Each row is a point on a tangle of strands that fork, close into loops and nearly touch. The rows are in no order.
Two points are linked if the straight distance between their rows is under 83.8. Some points are linked to none.
Z674: [-13  -2  -6 -29   9 -22   8   1  -8 -28 -25  -5  -7 -12 -13 -15   6  -5
  -4   0  19 -14  -6   9  14 -15 -15  12   8  33  11   3   3 -14  34 -30
  37]
Z95: [ 27  19  -2  34   0   4 -17 -14  31  39  18   4  33  31  18   1   1  12
  -7  23  14  25 -10 -21 -17 -11  -6 -21  18 -19 -26 -10  -4  18  -8  10
 -34]
Z839: [-18   0 -30 -35  -7  37   4 -10 -39 -31 -21 -12 -28 -54 -35   0  20  12
  20 -26  -4   0   4   5   6  26  11   3   3  20  27  24  -9 -26   0 -29
  -2]
Z4: [  4  16 -33  29  -9  48   5  -3  32   0  14  -6  15 -12   8  -4  -3  17
  33   4   1  -6   3  -4 -20  -8  13  20 -35 -33   8   4  -7   2 -22  -4
 -13]
Z283: [ 23 -16 -30  41   3   0 -13 -25   6  24  58  22  10  14  -8  33   9  14
  29  26  -2   6  19 -27  -5  15 -19 -15   7   9   8  -8 -14  -6  -4  11
 -17]
Z82: [-34 -19   4  -4  15   5 -21 -25 -23  16  16  11 -14  -3   2  57   5  18
  14   2 -20 -12  42  10  41  21  12   8 -40  13  23  24  -9 -12  30  31
  31]
Z382: [  1 -19  -7  44  12  -5   0  -9  33  46  39   2  13  26  26  10  -5  17
  41  32 -10   7  11 -38   0  -1  -7   4  18  -5 -21 -16 -19  19   9  -1
 -18]
Z214: [-20   4 -28  13   2  41  13  -1  35   0  10 -17   4  -3  21  -5  -5  28
  31   8  -7 -10  20 -11  -5  -9  10  38 -36 -19  16   7  -5   0   7 -20
  13]
Z614: [-11  -7  11 -15 -18 -34 -16  -3 -24 -40  -6   6   5 -41 -18  12  25 -16
 -22  -8  -3  -4  -1  39  26 -14 -28  -4   9  44 -13   7  10 -14  39  13
  47]
Z254: [  4  25 -32 -36 -10  28  13  -7 -20 -22 -22 -23 -27 -29 -35  -4  14   9
  21 -20  12  -2  -8  -6 -14  23   9   6   7   4  20  21 -15 -22 -17 -43
 -16]
Z608: [  6  11 -13  14 -19  57   2  -5  15   7  24 -16   9 -13  -2  19  -4   1
  22  -1   1  -5  -5  -6  -4   8  18   3 -12 -34  -2  16  -5 -19 -40   8
 -33]
Z820: [-14 -23  -6  19  16 -18  -5 -24  -2  36  41   9 -13  22   2  55   5  15
  42  34 -19   0  53  -4   5   4   3   7   0   4  -2   8 -22   1  23  11
  19]
Z813: [ 34   6  -1 -29  21  -2  16  24   1 -11 -21 -13  -2  16 -12 -23   8   1
   0   5  10  23 -14 -15 -24  17 -16  -7  32  20  -8   7  -1  22  14 -50
  11]
Z722: [  0  31 -14 -22 -40  -4   3 -14  -3 -38 -27 -16   1 -25 -20  -2  17  -1
 -15 -20  32   9  16  26  -7 -11 -26  -9   8   7   4  11  15 -32 -14 -28
  13]
Z51: [  9  10   7   6  15  20   0  17  19  -5  -4  -5  14  11  19 -23   0   5
 -11   9   9  15  -9   6 -12 -11  -3   4  -1  -6 -13   1  15  20   9 -12
   8]
Z706: [ -3 -11  39   1  -7 -14  -7  21 -25  34  13  17  12   8  -4  -1 -11 -43
 -28  -3 -15  -1 -25  29   1  15   2 -27  38  -1  -7  -2  26 -20 -20  37
 -34]
Z387: [-16   4 -25 -20  -4  24  -5 -17   5 -27 -10 -20  -4 -18 -18   7  17  26
  22   0  13   4  46  -1   9   0 -12  11  -2  23  14  24   8 -17  22 -20
  26]
Z270: [ 51  10 -28  -3  -3  14  15   7   1   3  20  -3 -19   0  -5  -1   3   9
  27   1  11  11 -11 -23 -25  16  -8 -11  20 -25 -12 -18 -35  17 -29 -34
 -36]
Z109: [  2  -9   0 -34   8  11   3  16 -38 -21 -15  -4 -13 -23 -17 -17  27 -17
  -2 -22  -3  11 -17  20  -6  24  -8 -10  25  18   5  19   7 -14  12 -20
   4]
Z785: [-36 -28   3 -11  28  14 -19  -1 -33 -10  17  19 -27 -16  -4  23  -8  12
   8  -6  -8 -25  11  14  31  19  17   3 -32  13  32  16 -15 -11  29  21
  30]
Z709: [-24 -12  24   5  -9  20 -32 -12 -17   4 -12   2  -5 -16  -2  25  -2 -18
   0 -20 -22   5   9   4  43   4   9  11 -28  13  10  22  15 -29 -11  53
   0]
Z696: [  8  45 -15  -2 -37  19  26 -12  13 -18 -26 -35  -1 -19 -12   4  -2  22
   3 -21  15   2  20   2 -28 -12  -9   4   6 -36  -2  20   7 -13 -44 -30
 -17]
Z258: [ 14 -15  34 -15  30 -20  -3  24 -15   4  -5   6 -11  22  11  -4  -5  -6
 -15  12  -5  16 -33   0  -3   0  -4 -18  34 -13 -28 -18   4  35  20  -1
 -11]
Z885: [-13  21 -17 -15 -25  -1  -4 -30  -7 -37 -30 -16  -7 -35 -23   5  26  11
   0 -12  23   4  25  11   9  -9 -20   2   1  25  13  19   8 -29   4 -20
  19]
Z5: [-26 -25   9  22  20  -5 -14   4  10   6  37  22   4  26  27   6 -23   5
 -15  22 -12 -26 -14   0  17 -16  28   8 -35   7  22  -2   0  13  23  32
   5]
Z629: [  9 -25  31 -15  11  18 -18  34 -40   0  11  -2  -2  -7   5   3  24 -28
  -9  -5 -25  21 -18  29  10  25   1 -29  41   5 -14  14  12 -16  20  19
 -19]
Z46: [ 17  -6  -8  22  14 -35 -14   2  11   7  18  39  27  13  28 -25  -2  17
 -28  16  14 -16 -24   0  25 -22   5  -9 -30   1  -1 -33  -9  22   8  33
   0]
Z490: [ 17 -11 -27 -15  29  -9  13  12  -4 -23   2  -6   0  16 -19 -21  11  23
  13  25  18   5  21  -2 -16  15 -14   9   3  47  11   1 -18   6  41 -39
  30]
Z626: [-13  13   2 -29   0 -12  42  21  12   2 -49 -12  -1  -5  24 -46 -26  10
 -11 -25  18 -14 -20 -13 -13 -10   8  18 -13 -35  -1 -30   9  21 -28 -27
   9]
Z701: [  7  12 -44  12  -9  -1  36 -24  21 -26  -9 -13 -11 -19 -21  -9   6  28
  35   1  13  -8  35 -27 -17 -13 -23  26 -15  -8   9  -7 -18  -8 -15 -56
   4]
Z870: [  4 -22 -26  -4  40 -16  30  18   6   2  -1  -3 -15  18  -4 -16  -1  26
  34  18  -3  -1  34 -39 -18  28  -9  29  -2  11   1 -28 -41  23  26 -50
  28]
Z240: [ 24  22 -47 -26  -6  20  25  -5  -7 -19 -10 -17  -9 -17 -32 -10   7  16
  16  -8  17   9  -6  -8 -21  20  -8   5   1   9  24   8 -23 -15 -23 -61
 -16]
Z498: [-13  -5  46 -31 -11 -36  -1  20 -26 -17 -22 -25 -11 -14  -1  11  31 -28
 -25  -6 -19  14  -5  21  -4  -8 -19  -7  45  13 -27  -8  15  -8  20  -9
  23]
Z700: [ -7   4   3 -52 -17 -29  32  13 -25 -11 -35 -22 -39 -34 -14 -12  -7 -33
  -8 -34  11   6 -14  11 -29  29  -3   0  28 -20   2 -26  21   5 -33 -34
 -20]
Z452: [ 21  29 -16  -9   3 -22  28  -2  34  -9 -33  -7  12  -1  18 -38   8  25
 -11 -10  24   2  10 -18 -16 -10 -17  -2  -3 -34 -19 -24 -17  23 -25 -24
   7]
Z476: [-19 -23  -5 -20  19  -8  -3  18 -24 -25   8  26 -28 -12 -12  -3   0  -1
   4  -3  -6 -24 -15  22  22  -5  15   8 -27  16  28   1 -14   4  29  14
  28]
Z60: [ 11  33 -28 -25  -7  10  43   9  32  -2 -48 -24  30   7   3 -38 -17  10
 -19 -31  29   1   0 -14 -18   7  -9   8   0 -19   9   3  16  -5 -10 -55
   5]
Z197: [  0   3   3  -3  -4  10  28  23  28  34  -6 -16   7   4  22 -19 -27   6
  15 -16  -1  -3 -16 -30 -18  -1  21  -5  -4 -66 -32 -20 -11  29 -44 -11
 -29]
Z863: [ 11  -8 -25  10  20  -5 -14  -8  -9 -24  37  23  -8  -3 -22  12  14  22
  22  15   8  -2  16  18   3   2 -10 -11 -26  22  24   3 -19   1  29   3
  23]
Z697: [-14 -11   3   6  23 -10  -9   4  -3 -13  13  17  -8  11  12  -5 -16  15
  -6  10  -3 -26  -3  16  13 -21  14  13 -36  14  13 -11  -6  13  27  19
  32]
Z925: [ 24  -8  -6 -25   9  33  -5  36 -35 -13  10  11  -3 -13  -5 -28   4 -18
  -8 -11  -5  11 -36  38  -7  36   2 -17  23  14  17  21   3  -2   8 -15
 -19]
Z484: [-10   9  18  23   2  18 -29 -18   7   7  12  -7  18   9  21  18   5   8
  -9  14  -8  14  27   8  19 -12  11  10 -13  19  -1  29  11  -2  28  27
   4]
Z550: [ 24  13 -54  -8   5  26  17   1   1 -18  -4   0  -6  -7 -19 -20   6  14
  17  -3  13  -2 -14   4 -17   6 -10  15 -29  15  36  -3 -23 -10  -8 -39
  -1]
Z465: [ -3 -15   4  19  11   2   4   2  29  28  20   0  -2  21  13  14  -6  10
  35  21 -10  12   2 -43  -5 -14   3  12   8 -27 -29 -14 -12  28   5   1
 -23]
Z457: [  9 -15  40  -2  -8 -14 -22  18 -33   9  14  13   0   0  -8   9   8 -37
 -28  -6 -25  12 -23  37  11  15  -5 -32  31   4 -14   2  21 -19   9  29
 -13]
Z351: [ -1  22  -5 -26 -18 -40  17  -7 -13 -12 -25 -13 -21 -23  -4 -14  -6 -13
 -13 -28  24   9  -9  20 -18   3 -17  -2  14 -17  -9 -25  10  10 -25 -18
  -5]
Z515: [ -7   2  26  28   6 -29 -18 -22  22  39 -18  21  15  36  11   2 -22 -21
 -35   6 -13 -38 -16 -12  13 -26  27   5 -21  10   5 -18  17  -5 -12  51
  -3]
Z923: [-11  13  -1 -49 -22 -11  42   1 -14  -9 -35 -29 -29 -25 -14  -4  -8 -16
   1 -37  13   9   4  -6 -31  31  -5  -6  42 -32 -15  -6  15   3 -36 -54
 -23]
Z159: [  5  21   8   6 -31 -22   5 -27 -21  20 -11   9 -10 -11 -14  14 -21 -34
 -19 -22   7  -8 -14  17 -10  -1   9 -21  -6 -18   0 -22   6 -21 -57  38
 -30]
Z610: [ 24  -3  18 -37  14 -21  17  11 -13 -15 -22  -8 -26  16 -14  -6  13  -4
   7  -3  -4  20  -6 -19 -25  14  -5 -18  51   3 -19   3   0  27  15 -43
   3]
Z656: [ -3  21   5  13 -15  47 -18   0   6 -14  -1  -5  14  -7  14   1  15  -1
  -4  -1   3  25  11  15  15  -9   0   7  -6   7  -2  22   9 -12   8  21
   3]
Z313: [  1 -10  13   1  13 -10  13   6  12  12   3  -4 -29   9   2   5  -3   6
  37  10  -9   5  -8 -45 -12 -11   0   5   5 -35 -20 -12 -26  28  -8 -10
 -14]
Z711: [ -3 -12   6  11  -6  11 -22 -32 -13  23  29   3 -16  13 -17  43   9   1
  32   8 -21   3  12 -29  -1   7   6 -13  12   6   5  20  -9 -12   7  29
 -21]
Z401: [ 21   0  -5  28  48  13 -18  15  20  -4  41  -3  23  29  20  -9   6  20
   6  38   5  21   9  -1  -7   5   0   2   8  15 -10   7  -8  42  42 -23
  -3]
Z645: [-27 -40  34   4  14   3 -29   9 -19   9  36  32  -1   8  -1   3 -21 -15
  -7   3 -17 -28 -30   3  27  35  22  -3  17  16  18  30  16  -9  -4  36
 -23]
Z168: [-48   1  29 -24  -9  -2  -1   1  -2 -19 -36 -31 -12  -9  10  13   4 -13
  -7  -1  -5  -8  15  -3  23 -32  -6  34   8  10  -4   8  14  -4  27   0
  51]
Z377: [ -3 -20  29  -1  -3  -5 -32 -34 -22  22  14  10 -18   6 -26  45  10  -6
  14   1 -29  -6   6 -16  15  14  10 -23   5  21   4  25  -4 -28  10  46
  -8]
Z767: [ 20  20  15  32   2  -4 -39 -20  23  38  19   7  39  37   6  18   0  -5
 -28  21   0  14  -7  -3 -12 -15   5 -20  19  13 -15   5  15   1   3  25
 -33]
Z778: [ 18 -12  -2  -7  18  -6 -14  27 -14 -29  -1  12   9   0   1 -23   4   1
 -30   1   4  -2 -24  38  11  -6  -5  -6   6  28   0  -4  10  19  31  -6
  18]
Z964: [-13  -3  43  -4  -9 -20 -25  10 -16  -4  -3  -2  13 -19  10  29  12 -35
 -43   0 -39  -4   8  34  45 -23  -3   8   0  35  -5   6  12 -17  25  48
  35]
Z192: [-48   8  23 -13 -16   4  16   4  -5  -6 -34 -18 -27  -9  11  -2  -8 -18
   4  -9  -3 -16   0  -1  -1 -36  15  35 -23 -27   7   1   4  -5 -17  11
  10]
Z997: [  0 -17  -7  -4  31 -12  24  14   6   0   2 -10 -33  15  -6  -3   1  12
  42  14 -16   3  13 -51  -9   7  -1  12   7 -20 -14 -15 -31  31  18 -38
   9]
Z247: [-27 -24  16  34  15  -8 -20   0  13  18  32  31  23  14  20  -9 -22   0
  -8  13  -1 -35 -27 -10  16  11  30   8 -32   7  23   4   8   8  -8  37
 -15]
Z151: [  0  -2  39  15   4 -26 -33  -7   1  34 -10  14  11  26   2  17 -15 -28
 -39   7 -28 -13 -13   4  18 -16  13  -6  12  21  -6  -1  19 -14  10  44
  -6]
Z493: [-21 -23  28  18  16   5 -37 -19  -1  21  44  28  18   2  -2  13 -15   0
 -17   2 -15 -27 -17  -5  28  50   3   4  -6  40  36  47  22  -5 -10  47
 -27]
Z239: [  8  -9 -53  24   8 -11  26  -7  15  -4   5  14 -22 -18  12 -21   0  18
  38   6   4 -16   9 -27   2  -5  -9  25 -28 -23  11 -44 -43  13  -5 -16
  -1]
Z444: [ 29  37  -3  22 -33  18  11 -16  31  21  -4 -25  16   6   2  14  -4  13
   0   0   7  26   9  -9 -27 -11  -8 -13   8 -45 -34  -7  -2  11 -39  -7
 -21]
Z584: [ 17 -10 -42  -5  31   8  22  12  12   1  10 -12   9  17 -14 -22   1  27
  22  23   6   5  21 -24 -16  31 -10  29 -13  39  15 -17 -30   4  36 -54
  30]
Z331: [ 32  -9 -22  38  10 -13 -11 -22  10   7  40   9  -2  15 -11  23  25  14
  32  31   2  27  38 -21 -16   2 -20 -22  12  18 -22 -20 -20  11  13  -3
   1]
Z236: [ -5   4   1 -17   6  -7  37  26   9   7 -39  -7  -7   6  24 -29 -21  -5
   2 -19   6  -4 -19 -22 -19  -5  15   6   1 -58 -17 -22  -4  39 -27 -14
 -13]
Z158: [-11 -15 -27  34  19  -9  10  -2  23   4  21  -4   0  17  25   2   1  26
  29  25  -2   4  50 -19  -3  -6 -13  28 -22  -2  -5 -31 -22  23  23 -18
  36]
Z492: [ 12   4  26  -2 -10  -5 -11  -4  -8  21  -9  -6 -12  19   1  16   2 -10
   0   6  -1  24  -3 -18 -19  -8   6 -15  23 -13 -23  -4   4   2  -1  13
 -15]
Z507: [ 36  -8 -21 -20  19  28   3  32 -18  -5   8  14  -3   1  -6 -34  -2  -9
  -4  -6   2   0 -50  16 -18  29   9  -5  -5   3  20   0 -16   6   1 -13
 -30]
Z765: [ 18  12   0   3 -23  -8  -3 -10 -19   7   4  16  -5  -8  -7  13  -4 -17
 -13  -9  19   2 -19  18 -12   4   1 -27   0 -20   4 -13   5  -5 -32  27
 -21]
Z750: [ -6  21 -19 -12 -19  35  11 -21  18 -24 -25 -37   3 -12 -21   2  14  28
  27   0  11   7  44 -20  -7  -5 -15  17  10  -5   5  40   6 -25   0 -33
  13]
Z543: [-14  -6   3  13  -6  26  10  16  43  38  12 -13  19  10  21  -6 -28   4
  33   4   0 -16 -20 -32 -12  -4  33  11 -11 -46 -19 -12  -6  18 -39  12
 -42]
Z260: [  0 -17  -2  12   7  38 -17  11   1   9  46  19   9  -2   2 -10 -15  -5
   8   3  10 -17 -28   0   8  30  20 -11  -5  -7  18  18   6  -5 -16  22
 -36]
Z346: [ 39  19   0  23 -14  -7 -21 -21   5  -6  21  14  16  10   0  10  17   2
 -15  21  10  25  -1  17 -14 -12 -19 -30  -2   9 -11  -3   2   3  -1  19
  -2]
Z334: [ 27  -1 -49  14   9  17  25  16  20  -1   2  12  -1 -12  19 -34  -5  18
  26  -1   7  -9 -19 -19  -8   6  11  10 -31 -24   9 -31 -38   9 -33  -8
 -15]
Z609: [-15  -8  -7 -48   2  31  -5   7 -45 -31 -22  -5 -18 -45 -21  -9  28 -11
   9 -32  -9   2  -1  21  18  31  -1 -12  10  24  24  16   3 -33   9 -17
  -4]
Z558: [ -3  23   6 -23 -21 -18  39  -3  11  -5 -37 -25 -18  -6  -2   2  -1  -2
   0 -29  11  17  13 -23 -33   2 -15  -4  31 -44 -29   2  18  15 -26 -43
 -13]
Z777: [-22  -9  44   8 -21 -32  -5  -1 -22  19 -19  20  -7  -9 -10   8 -19 -60
 -28 -13 -19 -15 -18  31  23 -10  18  -1 -14  -3  11 -14   8 -25 -32  51
  -3]
Z177: [ 19  26 -21 -20 -13  17  31  -7  33 -27 -32 -30  16  -5 -28  -9   3  18
  16   0  19  10  32 -33 -19   4 -19   7  18   3   2  30   6 -18  -4 -71
  11]
Z324: [-20  16  25  42   9  14 -34 -24  21  28  24  -6  29  19  30  21 -16   1
 -22  19 -15  -8  18   0  23 -11  24   4 -15  33  10  33  15   4  28  38
 -10]
Z931: [-26  -2  31  11  -4 -15  -3  -9   5  20 -16   2   1  32  19  -1 -19 -16
 -13  15 -10 -22 -20 -18   6 -39  30  16 -24 -15  -2 -21   4   2 -12  35
  -5]
Z3: [ -5  28  -3 -17 -33  35  17 -14   7 -17 -32 -36  -1 -32 -14  15  18  23
  13 -14   7  12  27  -8  -6 -11 -17   8  15 -22  -3  30  13 -21 -34 -31
  -2]
Z974: [-10  24   1  -2  -8   3   5   6  34  -9 -22 -14  19   5  30 -26   7  11
 -22  11  12   9   8   7  -9 -31  -2   9  -2  -4 -17   9  24  19   2 -14
  23]
Z569: [ -1 -40  29   0  12 -10 -30  28 -31 -18  33  34  -1   3  -3  -9 -21 -16
 -18  -9 -12 -12 -39  31  25  21  13 -19   6  13  19   6  10  -2  19  21
 -12]
Z713: [ 14  -3  16 -10 -14 -29 -19  10 -25 -33  -1  13  11 -31 -13   2  34 -25
 -34 -16 -17  15  -9  53  18  -2 -29 -29  13  41 -10   6   8 -15  31  12
  27]
Z406: [-48   6  16 -16  -9   9   2 -11  -5 -15 -25 -22 -19 -10   0  12   8  -2
   6  -3  -3  -1  25  -1  14 -24  -4  23 -12   3   3  16  11 -10  11  12
  24]
Z565: [-28 -18  -4   6  11   1 -12 -17  -6  23  20   0 -18  15   6  52   8  18
  28  18 -14  -7  43  -5  23  -4  12  10 -20  -3  15  11 -20  -9  25  20
  29]
Z517: [-27  -2  13 -12 -10 -25  13  10 -28  -7 -20  12 -31 -16   2  -9 -12 -31
  -7 -22  10 -12 -25  28   1 -10  14  -2 -17 -21   4 -25   0   6 -25  18
  -4]
Z106: [ -1 -13  28 -14  -8  32 -18  -9 -38  -3  -1 -16 -17 -10  -9  23  24   3
  21  -3 -17  29  10  -7   0  17   8 -18  35  12 -21  31   5 -13  11  10
 -14]
Z537: [ 16 -19  14   5  16 -14 -28  29 -22 -21  25  35   9   0  -7 -13 -10 -12
 -41  -2  -6  -6 -39  46  22   4  -3 -12  -1  19  13  -1   4   9  30  20
   7]
Z854: [ -2  20  -4  -9 -15   4  15  11 -10  -6 -16   2  -6 -12  -1 -17 -12 -16
 -11 -18  19   0 -16  28 -18  -2   2 -12  -7 -29   3 -22   5   1 -35   3
 -11]
Z57: [  4  -1  16 -24  -8 -37  -2  25 -36 -15 -13  -4 -11 -27 -11  -5  28 -34
 -30 -18  -6  15 -18  54  -7   3 -31 -26  35  16 -15 -12  14 -11   9  -4
  12]
Z963: [ 36   2 -34  -9   7  36  15  37  -1  16  20   9  12  -4   5 -32 -24  -1
  12  -8  14 -15 -45   5 -16  33  14 -12 -15 -20  11 -20 -15  14 -27  -2
 -46]
Z44: [-35 -16  18 -45   2 -17  12  21  -7 -34 -25 -28   0 -19   3   3   4 -13
 -20  -6  -4 -15   5   0  28 -30 -15  18  26  36   4   5  20 -19  36 -29
  56]
Z835: [-20 -16  29 -11 -11 -31 -18   2 -25 -19  -7   7  -8 -18 -11  34   8 -11
 -32  -1 -32  -4  12  31  40 -26  -8   8   1  39 -12   7   4 -11  42  33
  52]
Z878: [ -1   5 -50  21  -7  -7  33 -16  17 -22  -1  -2 -20 -13   0 -15   0  26
  41  -1   6 -11  32 -21  -9 -15 -13  29 -32 -18   8 -29 -29   4 -17 -30
   7]
Z36: [  4 -29  21   7  16 -17 -29  -3 -22 -12  35  23  -2  13 -12  33   6   9
 -12   8 -11   2   1  20  25  -2   4 -19  -1  32   2  14  -3   6  41  28
  21]
Z40: [ 20  15  -1  36 -15  23  -6  -9  39  34  14 -19  31  13  20   6   0   8
   0  10  -2  14   1 -15 -25  -9   9  -8   8 -31 -32   2   7  12 -23   5
 -36]
Z764: [-28  -4  26 -11 -20 -24   6  13 -20  -6 -21  11 -12 -20   5  -1  -4 -37
 -28 -17  -4 -14 -23  33  10 -19  -3   8 -14  -5   1 -20  10  -8 -16  27
  10]
Z181: [  0 -38  30  10   5 -25 -30 -21 -21   5  44  34 -17   7 -28  33  -7   0
  -9  -1 -19 -11 -10  -2  28  21   4 -20   4  31  13  19   0 -13  25  43
   2]
Z300: [-19  -3 -27  29  21  20  24  13  44   7  13 -20  10  11  31  -3  -8  27
  35  18  -7  -3  46 -22  -3  -2   3  39 -22  -5  -3  -3 -13  23  21 -41
  31]
Z692: [ -5 -10  18   8  -8 -23  -8   0  -7  36   1  22  23  20   6 -18 -33 -18
 -29  -5   5 -18 -31  21   0  -1  22 -14 -10 -19  -2 -25  20   1 -35  51
 -21]
Z297: [ 22  15  19  26 -16  11 -32 -17   9  40   9   0  24  18  -1  17  -8 -22
 -32  -1  -4   9 -13   5  -7  13   6 -23  24  13  -5  23  22 -19 -22  41
 -37]
Z127: [ 11  16  38   8 -16  -9 -25 -26  -7  42 -21 -12 -17  19  -5  35   2 -31
  -8  -6 -16  18   8 -17  -9 -18   7 -20  23  -7 -23   9   9 -17  -3  35
 -21]
Z786: [-13 -29  29  -8  10  23 -26   6 -42   1  10  -4 -12 -11   5  18  19 -16
   3   0 -29  22  -1   6  22  26  10 -17  32  11  -9  27  15 -12  28  31
  -9]
Z981: [ -7 -12  38  17   5   2 -50 -19  -4  24  13  17  19   3 -13  19 -12 -22
 -19 -15 -28 -25   0 -12  33  45   4  -2  -4  43  21  33  31 -25 -13  51
 -19]
Z394: [ -2  -6   2   0   9   1 -25 -15 -20 -28  21  20 -10  -3 -13  16  13  14
  -5   9  -4   7  13  22  18   5 -12 -10  -8  28   2  18  -6   1  39  25
  27]
Z676: [ 31   3 -45  16  -1  19   3  11  11   4  33  21   9  -7  11  -9  -3   4
  14  -1  20 -18 -23  -3  -8  11  10 -10 -21 -27  10 -21 -18   8 -38   2
 -33]
Z496: [ 13  19  14  16 -22  45 -22  -8  -3  13   7  -5  20  -5   6  12   0 -14
 -14  -7   6  15  -4  16   1  11   4 -14   2  -4  -4  31  17 -18 -21  32
 -26]
Z578: [ 16  48  -6  10 -37  26  15 -13  20   7 -22 -22  19   1   5   9  -9   7
 -19  -9  14  14  12   6 -32 -13  -9  -8  -2 -49 -20   7  21  -4 -45  -6
  -9]
Z509: [ -5 -28 -27  47   6  -8  -9 -15  21  44  64  19  12  20   9  28   4  10
  39  27 -11   0  17 -30  -4  13 -10   6   9  14  -4  -5 -18   8  13   3
 -19]
Z571: [ 16   2 -27 -24  15 -15  11  14  -8 -30 -18   6   4  -3 -13 -35   1   7
 -19  -6  18  -6 -28  23   2  -1 -15   7 -10  36  18  -3   1   1  24 -28
  20]
Z61: [ -1  -4  11  17   5 -25 -13  -3  21  41   9  30  45  25  26 -26 -18   2
 -37   8  18 -17 -40   4   8   2  23 -15   2 -10  -4 -29  17  15 -31  42
 -34]
Z453: [-15  -9  50  10  -2 -13 -31  -3 -16  21  -4   2   4   4   1  24  -6 -36
 -37  -9 -40  -4   1  18  44 -18   8  -6   2  30  -2   8  18 -27  20  58
   6]
Z652: [-17  27 -25 -17 -13  13  37  25  24  -2 -44 -22  26  -1  25 -48 -19  10
 -12 -15  21 -13 -12   4 -19  -6   6  17 -17 -29   8  -8  25   9 -23 -31
  13]
Z43: [-24   0  23   3 -22 -27  13  -4 -18  35 -16  19   8  -2  -7 -11 -35 -53
 -29 -10  -3 -15 -16  26   5  -5  22 -14  -8 -25   1 -25  19 -15 -52  51
 -19]
Z500: [-10 -19 -11  39  11 -12   0 -13  14  35  29  -5  -2  30  18  32   3  22
  30  35  -8  18  70 -12   2  -4  -8  21  -9   6 -11 -19 -20  17  26  -9
  27]
Z455: [ 31  12 -52  12  -6  20   5 -13   1 -31  21  24  -1 -17 -17  -6  11  14
  18   1  12  -2   1  13  -8   3  -5   0 -28  11  32 -10 -28 -18 -20 -18
   1]
Z772: [ 22  29 -30 -23 -13   3  39 -11  37 -22 -40 -26  34   4 -15 -23 -18  17
  -9  -4  34   8  16 -33 -13  -2 -19   1   5  -3   6  13  18 -25 -10 -68
   7]
Z303: [-20  35   5 -10 -24  -5  23  -4  42 -18 -46 -22  26  13  17 -21   1  17
 -14 -11  25  15  19 -14  -7 -32 -26   6   9 -22 -21   3  31  13  -8 -35
  22]
Z601: [ 29  17 -49  -6  -9   8  40  -6  18 -14 -13 -20 -10  -9 -24  -7   3  17
  24 -17  18   1  10 -30 -23  11 -15  24   9 -16   4  -3 -31   2 -25 -62
 -12]
Z798: [ 15  -1 -42  23  16   5   3   8  23 -17  12   9  19   8  19 -34   5  23
  10  17   8  -6   5   2  -7 -10  -6  15 -34   4  11 -20 -13  16  12 -11
  18]
Z851: [ 18  -4  -6  28  20 -32 -12  10  21  23  12  30  37  14  47 -40  -5  28
 -30  23  16 -15 -26  -6  21  -8  14 -15  -4  -8  -9 -35 -14  25 -10  36
 -25]
Z668: [ 11  -3 -44   2   8   2  -1 -16 -17 -33  17  33 -32 -17 -24   4  11  13
  27  -5   4 -12  13  12   3  12  -2  -4 -33  14  37  -6 -29 -14  11 -12
   8]
Z442: [-35   7  30  10 -15   1  -2  -4   1  19 -23 -10  -8  12  21   5 -17 -20
  -5  -1 -13 -11   3  -5  12 -40  31  27 -34 -27   1  -3   4  -4 -15  36
   9]
Z961: [  0  -8  44 -26  -3 -24   2   8  -8 -16 -25 -18 -12  13 -11   6  29  -8
  -6   9  -9  31   3  -6 -13  -9 -11 -20  50  10 -37   6  15  22  28 -25
  24]
Z926: [ -1  -7  -1   8  12 -24  -5   4   4 -24   0  28   1   3  10 -13  -7   7
 -18   4  10 -11 -19  15  14 -29   3  -2 -37   0   1 -24 -12  16  12  23
  23]
Z904: [ 27  -2  -5 -29  30 -24   7  14  -6 -28 -16  -7   3  20 -25 -24  11  11
  -4  15  21  11   6  -9 -16   7 -23  -4  27  43  -5  -7  -1   6  38 -50
  30]
Z957: [-20   4   6   1  -1  -4  36  -4  28  -6 -19 -21 -15  15  -2   8  -5  19
  33   3 -10  -3  32 -50 -22 -25  -2  26   0 -39 -16   7  -7  16  -3 -36
  19]
Z867: [  2   1  16   0   3   4  -6  13  -4   5   6  -2  -4  13  12  -7   2  -9
  -6   3   6  12 -14   3 -12 -12  -1  -9  15 -12 -20   1   9  14   7   6
  -1]

How many points has the smallest loop of links through each point below? Write 0 if it is on no loop.
Z609 -> 14
Z765 -> 7
Z313 -> 0

A fork is a point with three links, a tip a point with one. Leave the first point through the second and follow the links. Name the first fork or tip that comes.
Z961; Z610 -> Z331
Z931; Z442 -> Z981
Z324; Z484 -> Z750
Z4; Z214 -> Z697
Z578; Z444 -> Z324
Z36; Z394 -> Z240
Z785; Z82 -> Z608
Z750; Z177 -> Z543

A piece is all that can be reached along the links. How many separate loops has the piece of each point below (a circle has one, a figure eight two, a Y none), and how many tips (points with one link)?
Z43 -> loops 1, tips 3
Z878 -> loops 1, tips 1
Z885 -> loops 0, tips 3
Z283 -> loops 0, tips 2
Z629 -> loops 0, tips 2
Z974 -> loops 0, tips 3

Name the points in between on the shortest way along the links from the first point to the second, in order.
Z550; Z507 -> Z240 > Z254 > Z839 > Z609 > Z109 > Z925
Z904; Z382 -> Z490 > Z584 > Z870 > Z997 > Z313 > Z465
Z701; Z863 -> Z601 > Z240 > Z550 > Z455 > Z668
Z870; Z151 -> Z584 > Z490 > Z904 > Z813 > Z610 > Z961 > Z498 > Z57 > Z713 > Z614 > Z835 > Z964 > Z453
Z785; Z517 -> Z476 > Z697 > Z926 > Z46 > Z851 > Z61 > Z692 > Z43 > Z777 > Z764
